The views of a scene show one set of named points, each view turned or mirrored, shifted and resized as a whole, with a little noise and some points left out.
In the rows, 128 means zero.

Scene 1
View 1
runa: [142 146 139 140  80 190 157 130 103 102 135 167  73 164  81 116  83 142
 143 103 139]
seze: [138 134 138 174  72 212 147 120 101  76 152 190  73 163  71 110 103 159
 114  81 121]
dad: [113  94 105 229 100 191  90  64  48 103 165 203 103 176  76 143 146 178
  27  43 131]
nomo: [130 141 101 114  74 186 144 140  95  86 120 177  72 142 104 101  71 119
 148  76 120]
zun: [156 169 158 103  98 152 175 127  98 169 120 130  81 186  86 139  55 133
 177 138 182]
Vezi: [103  85  76 185 100 176  86  84  47  95 139 196  96 149  99 140 138 143
  49  44 127]
Gufo: [111  61 109 162 112 165 108 109  64 105 125 168  78 136  85 179 168 129
  72 115 161]
tav: [110  89  91 139 111 153 107 106  56 125 117 163  87 145 103 161 128 120
  90  94 158]
Potu: [142 129 145  97  86 178 173 161 116 103 112 147  55 139  84 136  96 113
 172 149 157]
dekit: [120 118  98 159  91 179 116 103  68 105 135 182  89 157  96 126 105 140
  94  65 132]
sal: [121 109 105 133  96 168 127 121  76 109 121 167  79 145  97 140 112 124
 115  97 147]
pifub: [134 125 133 183  89 191 132  99  80 108 151 181  86 173  74 131 112 161
  93  83 140]
keki: [115  97  95 138  97 169 118 119  71 101 120 173  79 138  99 144 121 123
 103  89 143]
Dun: [133 145 108 107  99 150 138 117  75 146 113 149  88 165 107 131  66 121
 144  95 158]
nug: [133 160 102 115  91 156 136 109  73 144 121 158  95 174 111 113  50 128
 141  71 145]
View 2
zun: [151 102 109 118 122 131 113 151  98 120 137 109 164 115 113 104 115 116
 154 151 110]
sal: [135 133 129 133 152 140 125 120 135 130 161 108 129 126 119 102 107 124
 130 126 126]
tav: [137 134 132 147 154 141 151 109 134 140 159 108 114 111 122  88 102 124
 127 112 130]
Gufo: [140 144 132 141 163 149 160 124 137 148 158 111  91 121 125  88 114 129
 132 108 138]
nomo: [127 131 129 124 148 139  95 110 142 118 168 105 153 137 115 118 101 124
 125 137 118]
runa: [136 131 126 118 151 135 104 143 130 116 160 109 143 137 114 113 113 126
 138 144 122]
pifub: [133 142 141 132 170 122 128 154 138 115 170 114 122 126 116  95 112 131
 131 137 134]
Potu: [146 121 107 109 131 162 103 128 121 136 142 106 141 143 118 124 121 122
 149 135 114]
seze: [128 147 140 121 172 129 105 152 146 111 175 112 128 144 115 112 115 133
 130 142 132]
keki: [133 138 132 138 157 142 133 112 140 134 164 108 120 124 120  99 104 126
 126 120 129]
dekit: [128 141 142 141 166 125 129 125 143 119 173 110 128 121 117  95 101 128
 122 129 131]
dad: [124 160 162 154 196 107 157 152 154 115 188 117  96 113 119  73 104 137
 116 124 150]
View 3
Vezi: [123 153 147 142 136 127 119 134 109  85 149 162 135 144 182 142 121 146
 154 124 128]
seze: [128 153 112  96 111  95 118 135 128 113 157 145 137 145 143 127 120 128
 131 111 116]
nug: [136 124 139 134  91 122 134 108 128 116 167 152 119 132 131 109 101  96
 135 136 116]
Potu: [114 116 112 110  81 132 119 128 135 149 164 123 152 150 129 123 131  83
 124 115  89]
Dun: [125 121 135 140  90 135 129 112 128 124 164 146 129 138 134 112 106  91
 132 135 108]
dekit: [127 143 136 128 116 119 123 127 119 103 157 154 132 141 157 130 116 125
 143 124 120]
dad: [119 178 128 138 148 115 116 137 113  77 140 169 137 149 179 136 102 164
 140 125 136]
tav: [113 132 141 154 116 151 120 128 117 110 152 149 145 148 168 134 120 115
 143 129 111]
runa: [126 136 114 107  95 110 122 126 133 127 161 140 137 144 132 118 116 106
 126 118 107]
Gufo: [100 144 127 148 126 154 111 141 116 112 144 144 161 158 180 143 127 128
 139 121 108]
keki: [120 132 139 137 112 137 121 129 118 112 157 146 141 145 163 135 126 116
 144 124 111]
View 4
keki: [137 168 127 113 156 147  83 145 144 162 128  86 145  78  90 116 116 125
 112 133 162]
seze: [185 140 118 129 157  91  87 108 165 117 124  99 121  92  73  74 142 131
 128 150 143]
Vezi: [130 151 148 108 209 130  66 158 133 188 147 116 132  95 100  88 153 108
 122 120 209]
Dun: [135 187 115 147 113 163  99 140 127 128  72  75 145 117  98 121 122 130
 114 120 121]
Potu: [173 176  95 129  87 145 104 114 164 111 102  55 151  64  66 135  84 152
  97 158  94]
Gufo: [157 161 132 100 165 156  63 152 128 199 146  95 148  55  88 121 123 131
  65 156 187]
nug: [130 183 119 154 124 150 103 138 130 117  67  82 137 134 102 107 134 123
 136 109 122]
runa: [173 160 108 139 122 118  97 113 156 110  97  81 133  97  77  98 124 138
 119 144 118]
dekit: [143 160 132 126 170 128  82 139 141 150 119  99 132 103  94  93 140 120
 126 125 166]
pifub: [179 145 125 133 162 112  76 125 138 144 112 108 124 103  85  79 155 128
 102 147 161]
dad: [166 129 151 119 220 107  53 145 120 191 140 139 116 108  99  59 188 111
 101 138 221]
zun: [179 187  95 169  66 162 102 120 117 104  35  68 142 123  90 122 125 151
  74 148  84]
sal: [146 169 120 123 142 143  89 136 145 147 117  83 143  85  86 115 117 130
 111 136 146]
nomo: [134 171 116 129 134 125 108 124 171 105 112  71 139  96  82 108 105 127
 161 120 120]
View 5
Dun: [138 155 108 112 105 131 115 142 152 112  81 132 125 150 137 129  93 123
 132 101 138]
Vezi: [100 145 158 107 124 122 111 137 112 121  90 121 150 150 103 132 142 126
 121 120 119]
pifub: [115 146 137 106 119 136  90 145 115 125  97 136 124 155 120 119 126 107
 137 103 136]
zun: [154 159  92 112  94 144 100 144 161 116  90 145 104 156 144 116  80 111
 145  84 159]
runa: [130 147 108 113 114 141  88 153 125 115  93 135 112 149 144 126 105 101
 134  97 133]
tav: [124 162 137 114  99 132 117 131 138 114 101 121 140 146 108 138 121 128
 112 110 131]
nomo: [127 143 104 117 121 132 101 154 125 105  80 125 123 141 155 141 101 109
 123 107 114]
seze: [115 139 126 109 126 140  79 155 103 119  96 134 116 150 137 125 122  96
 135 102 125]
Potu: [149 162  91 123  92 152  88 150 138 104 110 129 103 140 149 141  93  97
 116  92 133]
Gufo: [121 166 148 116  93 141 104 131 125 117 122 120 135 145  94 139 136 119
 104 109 131]
dekit: [114 146 135 110 120 128 105 143 121 117  87 127 135 149 123 130 123 118
 127 110 125]
nug: [132 146 108 109 117 125 116 146 148 115  69 134 128 153 143 125  94 124
 140 103 135]
sal: [127 155 122 116 106 136 104 142 130 111  97 125 128 145 127 136 113 115
 118 106 126]

In a view up to two points have been moved. Name them for each view, in the order of its rows, or write none.
view 1: sal
view 2: tav
view 3: keki
view 4: zun
view 5: Vezi

Scene 2
View 1
rezev: [124 130 122  89 126  81 103 135 160 159 107 139 100 143 144 124 163  98
 133  78  82]
kosu: [167 156  53  85 146 103  83 141 175 198 101 168 125 157 104 130 117 157
  88  41  59]
delaf: [126 135 173 136 119 158  64 128  88  93 155  63 145 110  87 124 164  74
  57 128  78]
Kovak: [ 77 134 169 106  98  87  76  61 121 162  99 108  85 153 136 100 195  78
 115 133  46]
Saza: [138 128 148 112 127 124  92 164 131 106 140 108 133 114 115 135 154  81
 109  76 109]
nifit: [142 144 161 139 119 177  52 138  87  87 160  67 164 106  67 130 146  81
  43 107  84]
biz: [186 143 102 111 145 151  84 201 142 107 149 121 167 106  82 149 112 115
  77  37 117]
lufip: [155 141 137 122 128 155  72 162 120 100 149 101 156 110  84 137 136  94
  70  72 102]
runok: [116 141 147 107 104 115  73 110 132 139 112 123 123 139 108 120 159  88
 103  76  77]
tal: [128 133  79  77 152  57 114 119 175 213  96 151  78 165 157 120 162 141
 125 105  42]
lirak: [114 165 128 116  98 135  40  64 115 173 102 119 130 161  77 107 149 116
  53  92  32]
doru: [117 152  83  84 129  71  84  81 166 226  80 159  86 181 132 112 158 144
 104  91  24]
foti: [136 171  71  90 114 104  59  86 164 215  78 175 122 178  91 115 124 154
  76  39  36]
bib: [ 47 122 195 104  93  68  84  39 111 163  96  87  60 158 161  92 228  61
 131 177  32]
godi: [111 129 117  85 129  64 106 112 159 182  98 140  83 156 151 118 173 108
 134  98  59]
bulis: [ 83 120 231 129  83 129  74 105  92  72 136  68 119 109 120 113 199  22
 117 123 104]
vata: [ 85 154 107  81  95  60  73  40 164 230  57 172  75 193 135  98 169 124
 120  79  21]
lekek: [ 65 147 149  98  90  75  64  25 129 204  76 126  73 182 134  91 194 101
 108 131  13]
Kesa: [130 121  97  88 166  68 124 149 157 178 122 118  83 138 162 128 171 124
 123 135  58]
rozo: [118 122 136  94 127  81 109 139 152 144 115 127  97 135 150 124 171  87
 140  94  87]
View 2
nifit: [ 73 141 160 166 116  71 119 120 168 100  84 130 144 124 101 140 187 170
 107 170 156]
lufip: [ 65 154 153 153 118  80 122 122 162 117  85 126 119 116 115 120 177 162
 115 150 148]
delaf: [ 87 134 164 167 118  73 125 117 167 106  90 124 150 129 103 147 180 168
 107 165 156]
foti: [ 66 129 117 145 134 121 136 115 143 120 135 147 106 127 159  62 130  89
 112 177 121]
bulis: [122 122 158 177 130  84 137 124 164 137 102 100 154 148 102 194 159 166
 121 126 154]
doru: [106 118 135 137 136 118 156  99 137 133 152 124 120 128 160  65 116  89
 111 163 129]
biz: [ 43 172 151 137 114  80 117 124 160 122  79 128  92  99 125  92 179 162
 117 140 143]
lirak: [ 84 114 134 167 131 105 134 115 154 105 126 143 144 142 133 110 148 112
 107 187 136]
rezev: [104 139 146 136 130 102 149 112 144 151 124 105 107 122 143 102 134 129
 121 124 138]
tal: [116 130 150 121 132 106 161  94 134 147 146 110 109 114 158  60 118 106
 114 142 137]
kosu: [ 61 149 133 127 125 108 137 110 142 128 122 134  91 108 157  47 139 109
 114 159 129]
Saza: [ 85 152 154 147 122  85 132 121 157 137  96 110 113 118 122 126 162 159
 120 128 147]
runok: [ 92 132 141 157 131 100 137 120 154 132 115 120 123 134 132 124 147 132
 119 144 139]
lekek: [137  92 137 164 144 118 160 103 142 132 159 119 155 156 143 120 114  94
 112 165 134]
rozo: [113 139 153 138 129  97 150 111 146 154 121 100 113 123 137 112 136 137
 122 118 143]
Kesa: [124 137 170 120 124  89 162  90 139 146 132  99 118 107 143  74 131 132
 112 133 148]
godi: [119 128 147 135 133 106 158 104 140 150 138 106 115 126 147  94 123 116
 119 132 138]
vata: [117 102 118 154 146 131 157 110 136 141 162 124 126 150 162  97 102  76
 118 156 122]
Kovak: [134 105 148 161 138 104 154 108 147 137 140 109 151 148 131 137 127 119
 115 150 142]
bib: [168  88 159 165 141 104 167  98 145 143 154  96 169 157 127 155 118 118
 113 143 149]
View 3
bib: [ 97 130  95 204 155  59 111 136  80  16 100 101  78 136 103  87 230  90
  87 127 215]
Saza: [139 123 124  99 119 116 104 111 135  90 114 109 134 112 123 124 157 117
 207 138 171]
vata: [ 63 125 122 226  59 123  77 145  83  93 146 117  62 169 151 103 227  66
 103 124 131]
lekek: [ 84 123 106 223  95  98 102 151  88  52 113 115  75 155 129  95 241  77
  86 145 172]
bulis: [129 136  92 116 151  63 132 112 141  36  59  97 148  92  93 137 190 123
 149 128 236]
tal: [107 116 141 181 104 132  65 131  71  94 182 117  54 166 147  69 182  80
 169 136 118]
delaf: [163 106 111 106 115 115 136 135 161  60  67 117 167  99 110 119 186 125
 187 196 197]
nifit: [170 102 114  96 103 125 135 136 168  71  65 121 176  99 116 124 181 127
 201 204 189]
biz: [159 109 142  72  82 157  97 114 155 129 127 123 153 111 141 128 139 121
 253 165 135]
foti: [ 93 109 138 183  22 167  82 152 118 129 147 130  98 161 166 114 207  78
 159 164 102]
rozo: [115 130 127 138 129 104  86 109  99  82 142 106  93 130 128 104 167 100
 180 114 163]
lirak: [117 107 117 176  53 139 117 160 137  84  94 126 129 139 139 117 224  94
 138 194 152]
Kovak: [104 126 107 185 121  88 107 134 102  49 106 109  94 135 119 102 217  91
 117 138 189]
runok: [109 125 119 144  86 118 101 125 129  94 111 113 121 126 133 131 190  99
 163 134 163]
rezev: [109 128 131 143 112 116  82 112  99  94 149 111  90 136 136 107 169  95
 180 114 149]
kosu: [117 106 152 150  46 170  73 135 114 136 167 128  94 156 165 101 173  86
 204 161  93]
Kesa: [135 112 142 155 141 117  74 122  76  75 170 115  67 147 130  60 165  95
 191 145 142]
doru: [ 95 113 135 203  71 140  76 145  84  98 164 123  64 169 153  84 208  73
 141 151 117]
godi: [103 125 129 170 113 113  79 123  85  82 158 111  72 148 136  93 183  87
 158 120 147]
View 4
vata: [205 115  56 144 140 105  59 108 184  94 127 176 141 227 168  99 210 155
  69 156 103]
biz: [ 60 121 116  85 119 145 110  86 163 135  89  23  91  77 135 161 123 156
 195 211 131]
Kovak: [162  80  85 101 162 162 132 112 103 100 144 158 123 176 132  95 208 170
  81 119 137]
tal: [181 185  52 117 110 114 103  89 174  76 129 147 105 171 186 123 158 128
 110 169  83]
Saza: [ 94 111  87  76 130 174 137 101 115 125 103  75 101 101 124 133 144 163
 158 158 141]
bulis: [100  45  97  59 168 218 177 120  44 130 125 116 114 117  87  98 187 187
 118  98 174]
kosu: [138 153  87 129 111  90  59  84 218 106 104  83 108 151 177 148 152 138
 145 221  93]
rezev: [139 139  54  99 116 148 108 101 149 110 101 116 112 146 149 123 151 153
 134 158 114]
nifit: [ 63  55 176  74 173 165 154  93 104 123 145  44  95  86 111 141 179 169
 151 178 162]
godi: [170 151  48 105 121 141 112 101 145  91 120 147 114 169 162 113 165 149
 109 145 105]
lirak: [134  61 149 124 175 114  89  98 160 111 151 103 122 164 140 124 219 165
  98 184 134]
doru: [187 146  75 136 131  95  76  94 190  83 137 148 120 197 181 120 190 141
  92 179  90]
lekek: [195  89  86 125 168 130 107 113 131  85 161 184 133 213 151  91 232 159
  54 129 120]
Kesa: [160 190  65  92 114 140 145  86 136  73 141 134  89 139 176 127 146 126
 123 156  93]
lufip: [ 72  88 131  81 144 159 130  94 129 129 111  46  97  89 122 146 153 165
 166 186 146]
View 5
nifit: [ 92 115 140  84  80 144 140 123 143 138 155 131 119 166 132 111 102 182
 166 123 172]
bib: [136 105 148 139 105 164 121 139 138  97  79  97 128 100  65 147 130 204
 111 105 151]
biz: [ 89 139 112  81 112 108 137 114 132 152 166 137 133 176 156 101 116 132
 135 133 146]
lirak: [116 118 121 103  94 132 132 114 137 103  97 113  87 141 120 133  77 162
 132 140 157]
delaf: [ 97 111 144  89  81 149 137 126 144 134 147 129 123 158 123 113 107 187
 161 119 171]
bulis: [108 107 150 126  71 146 124 146 150 116 131 133 169 139  88 128 139 201
 148  93 182]
rozo: [118 130 123 119 125 126 126 129 130 129 121 115 145 132 106 124 141 154
 103 117 136]
godi: [127 130 117 121 135 127 124 124 126 119 101 106 125 122 102 130 130 151
  91 125 126]
tal: [129 136 111 113 155 127 127 116 119 126  98  97 107 119 110 128 126 140
  80 135 108]
doru: [131 131 107 116 140 124 128 113 123 109  81  96  89 119 111 136 101 140
  86 143 118]
rezev: [119 132 114 118 128 120 125 125 129 126 116 115 137 134 112 124 133 145
  98 123 133]
kosu: [113 143  95  94 140 104 133 106 122 128 114 112  96 149 142 118  99 115
  96 151 121]
lufip: [ 94 127 124  89  97 124 137 120 138 141 155 133 131 167 138 109 113 157
 146 126 158]
vata: [138 127 105 134 125 119 121 117 129  88  60  98  97 112  97 148  98 141
  82 139 129]
foti: [119 135  95 105 123 104 130 105 126 104  88 110  83 142 133 132  80 122
 100 154 132]
runok: [112 124 120 112 102 123 128 124 137 116 117 122 130 143 115 126 113 157
 122 124 154]
lekek: [137 114 128 132 109 145 122 126 134  87  65  98  98 108  84 150 101 175
 103 126 145]
Kesa: [123 131 126 105 153 143 130 123 121 143 121 100 120 123 108 119 142 157
  93 125 112]
Kovak: [128 113 135 128 104 146 124 131 137 104  91 107 121 117  87 140 119 182
 115 117 151]
View 6
bib: [124 160  97 149 129 102 146 127 170  75  98 136 172 154 202 160 149 120
  93 176 135]
runok: [129 153 107 160 121 136 150 112 109 121 121 126 156 113 133 107 123 111
 125 150 152]
godi: [128 138 128 167 153 129 152  97 125  96  89 119 137  89 170 111 131 119
 120 171 135]
rezev: [139 140 123 165 146 145 150  98 106 109  96 129 140  89 158 103 124 118
 131 158 138]
Kovak: [120 157 104 156 125 111 147 118 147  93 108 125 163 134 168 136 139 117
 104 170 144]
foti: [ 88 142 134 180 130 111 154  87 117 110 117  70 123  60 104  76 119 110
 115 181 161]
tal: [111 127 145 183 170 127 166  92 124  99  82 102 121  69 172  99 129 127
 120 180 131]
Kesa: [123 126 136 187 173 142 177 110 115 117  84 125 133  96 185 108 129 138
 131 163 124]
lufip: [129 148 104 177 120 159 170 128  76 166 138 135 159 125 110  91 111 123
 145 125 154]
lekek: [ 99 157 112 157 126  88 144 109 166  75 105  99 153 118 166 134 143 113
  89 191 148]
bulis: [156 169  75 141 101 144 142 141 115 125 129 172 192 175 159 145 131 113
 124 127 148]
nifit: [114 158  89 180 105 148 177 150  90 176 153 137 176 159 109 105 116 127
 139 122 157]
kosu: [102 130 144 189 150 137 166  89  92 130 108  86 116  54 115  67 115 119
 134 168 149]
Saza: [146 146 107 166 131 162 158 118  84 144 118 146 156 119 138 101 116 120
 145 131 146]
rozo: [146 142 116 162 144 149 152 108 104 116  99 141 150 106 165 110 126 120
 132 148 138]
vata: [103 147 130 158 135  94 136  83 153  66  95  82 132  74 150 108 135 105
  94 199 151]
delaf: [119 159  87 176 107 144 175 149  98 165 147 141 178 163 123 114 120 127
 134 127 154]
doru: [ 96 136 138 178 150 107 158  91 135  91  96  81 124  70 149  98 130 120
 108 190 142]

In a view up to two points have been moved. Name them for each view, in the order of its rows, or write none.
view 1: delaf
view 2: vata
view 3: runok
view 4: Kovak, rezev
view 5: bulis
view 6: rozo

Scene 3
View 1
vege: [138 130 124 137 102  77 149  90 108 157 134 179  83  89 118 153 171 149
  84 196 177]
tukot: [128 146 124 146 151 128 133 107 107 146 125 161 125 125 104 121 135  90
 103 170 156]
Led: [202 142 111 180 177 134 129  72 143 152  96 178 134  83 138  96 165  76
  92 216 136]
lidi: [115 165 109 145 161 129 144 108  91 149 136 151 138 151  83 127 116  86
 105 162 152]
pup: [107 144 120 140 143 118 121 116 115 140 116 156 118  99 110 140 158  74
 108 150 173]
zoka: [132 135 124 141 123  98 136  99 112 151 126 171  99  95 116 142 164 118
  93 181 173]
pubif: [102 123 153 129 137 134 107 130 116 137 121 163 107 106 116 121 144  82
 113 149 173]
bop: [ 97 139 134 129 133 120 126 123 101 143 132 157 110 120 101 136 138  95
 107 150 173]
sivul: [130 142 123 138 125 102 152  98  95 156 142 169 104 126 100 139 138 135
  91 187 165]
Geg: [ 69 113 167 108 107 118 107 145 104 136 136 162  85 108 109 139 144 107
 112 134 191]
demol: [113 151 112 146 151 121 122 112 117 139 112 154 126 100 109 138 157  66
 109 151 167]
nebam: [137 128 144 146 154 142 115 111 122 143 116 169 120 110 120 103 140  84
 105 175 155]
Lakub: [126 121 148 136 130 121 121 113 117 145 124 173  99 100 120 122 152 107
 101 174 169]
pesu: [174 132 123 159 140 110 138  81 127 156 115 181 107  87 131 120 166 114
  88 209 155]
tokaz: [ 58 131 142 106  95  92 128 137  89 140 146 155  84 114  93 168 149 123
 106 131 198]
kotuk: [121 133 134 138 135 118 127 111 113 146 125 167 106 106 113 129 149 101
 102 169 168]
Nonud: [ 83 146 134 122 130 118 138 126  82 147 150 153 112 151  81 139 115 113
 106 147 171]
View 2
Lakub: [145 152 123 107 132 143 149 128 100 168 153  91 141 118 143 146 133 147
  94 146 197]
zoka: [163 163 115 102 108 138 137 133  87 167 156  96 143 110 136 136 157 168
  81 119 200]
lidi: [159 132 187 113 113 143  96 118 146 174 159 155 124 135 135 152 144 150
  92 113 137]
pubif: [126 136 135 107 136 161 155 114 119 146 133 107 125 115 135 157 115 139
  95 165 177]
demol: [146 148 150 103 140 162 123 103 102 147 121 144 122 105 114 150 139 152
  76 125 175]
Led: [173 190 156 125 223 120  96 116  48 219 168 141 157 117 117 136 135 117
  84  88 234]
bop: [141 134 141 104 102 155 139 120 131 148 141 115 124 119 137 152 136 158
  89 145 160]
tokaz: [136 125 105  85  36 166 169 130 142 114 129  81 120 108 147 149 153 194
  84 163 151]
vege: [174 172  93  96  81 124 142 148  77 175 173  71 157 110 146 127 176 185
  79 110 212]
sivul: [169 150 140 108  91 127 122 141 119 184 180 102 145 130 151 138 158 166
  93 114 174]
nebam: [139 150 154 117 172 144 130 114 104 178 150 123 136 122 132 154 116 124
  97 142 189]
Nonud: [145 119 158 103  67 150 131 130 164 151 156 116 122 133 151 155 142 165
  97 145 130]
tukot: [154 145 162 113 134 143 115 120 119 174 156 133 132 125 135 150 135 143
  91 124 168]
pesu: [173 181 125 112 156 119 121 133  62 201 174 102 159 116 135 132 152 147
  85 102 225]
kotuk: [149 150 133 106 124 145 137 124 106 164 150 106 136 116 137 145 138 153
  88 135 185]
View 3
lidi: [182 149 170 147 139 163 157 172  93 217 106 123 158 180 182  90 166 160
 186 157  91]
pup: [150 159 187 132 114 140 151 160  82 191 135 169 129 164 169 107 137 169
 147 112 119]
demol: [159 164 179 140 108 139 155 162  75 193 129 161 131 168 180 112 139 171
 149 110 114]
tukot: [176 148 177 146 127 149 147 173  94 196 124 158 166 173 184  92 152 171
 171 138 125]
kotuk: [160 147 195 129 128 143 136 164 101 188 143 183 159 159 169  90 139 166
 164 128 141]
tokaz: [110 139 231  74 170 151 138 131 112 213 158 179 108 139 107  81 131 136
 154 143 100]
nebam: [175 141 173 161 119 145 150 181  86 166 126 187 175 178 184  95 143 190
 144 128 146]
Nonud: [150 131 199 113 173 169 152 157 108 214 124 146 144 165 138  75 156 147
 174 171  88]
bop: [148 142 196 122 146 152 149 158  96 197 133 169 141 163 152  90 143 162
 155 140 113]
Lakub: [158 140 200 128 131 140 132 165 104 176 149 201 167 158 165  85 134 172
 156 126 157]
sivul: [171 149 205 115 141 146 116 160 123 215 147 163 175 149 176  75 151 145
 209 147 143]
Geg: [115 123 219  98 171 153 150 148 103 179 150 205 127 153 109  81 127 161
 122 144 117]
Led: [217 172 156 187  61 120 126 195  86 170 133 182 208 175 251 107 146 197
 184  92 195]
View 4
zoka: [ 92 128 153 112  86 111 127 114  95 131 136 152 108 150 126 147 116 168
 114  87 127]
tukot: [122 122 158 122 100  93 130 118  99 127 147 149 119 149 116 119 141 157
 127 114 140]
bop: [119 116 165 126  96 105 141 131 117 113 129 145 114 139 121 138 143 159
 133  91 145]
pesu: [ 85 134 140  95  90 101 115  89  65 139 149 152 109 163 125 126 108 169
 104 109 122]
Geg: [114 109 165 122  97 120 151 130 126  83  96 132 101 129 137 155 146 163
 141  61 154]
demol: [109 117 161  97  91 112 140 135 107 129 148 143 130 147 103 123 148 148
 135 101 137]
sivul: [108 131 158 146  92  94 120 114 103 132 139 162 102 147 130 148 114 175
 112  98 130]
vege: [ 77 136 150 122  79 115 118 107  92 135 131 160  97 151 136 166  94 183
 102  74 118]
lidi: [138 122 168 148 100  82 130 135 117 136 158 159 124 145 109 119 148 155
 132 124 143]
Lakub: [103 120 150 106  97 106 133 105  91 109 124 140 106 148 131 133 130 164
 123  91 140]
pubif: [117 110 158 103 101 109 145 118 105  97 118 132 113 140 124 127 150 153
 138  90 151]
pup: [108 116 160 100  91 115 141 133 108 124 140 141 125 145 109 129 145 151
 134  93 138]
nebam: [117 117 149  96 105  95 134 103  84 112 137 137 117 153 119 107 146 152
 130 115 145]

In a view up to two points have been moved. Name them for each view, in the order of its rows, or write none.
view 1: nebam
view 2: sivul
view 3: none
view 4: none
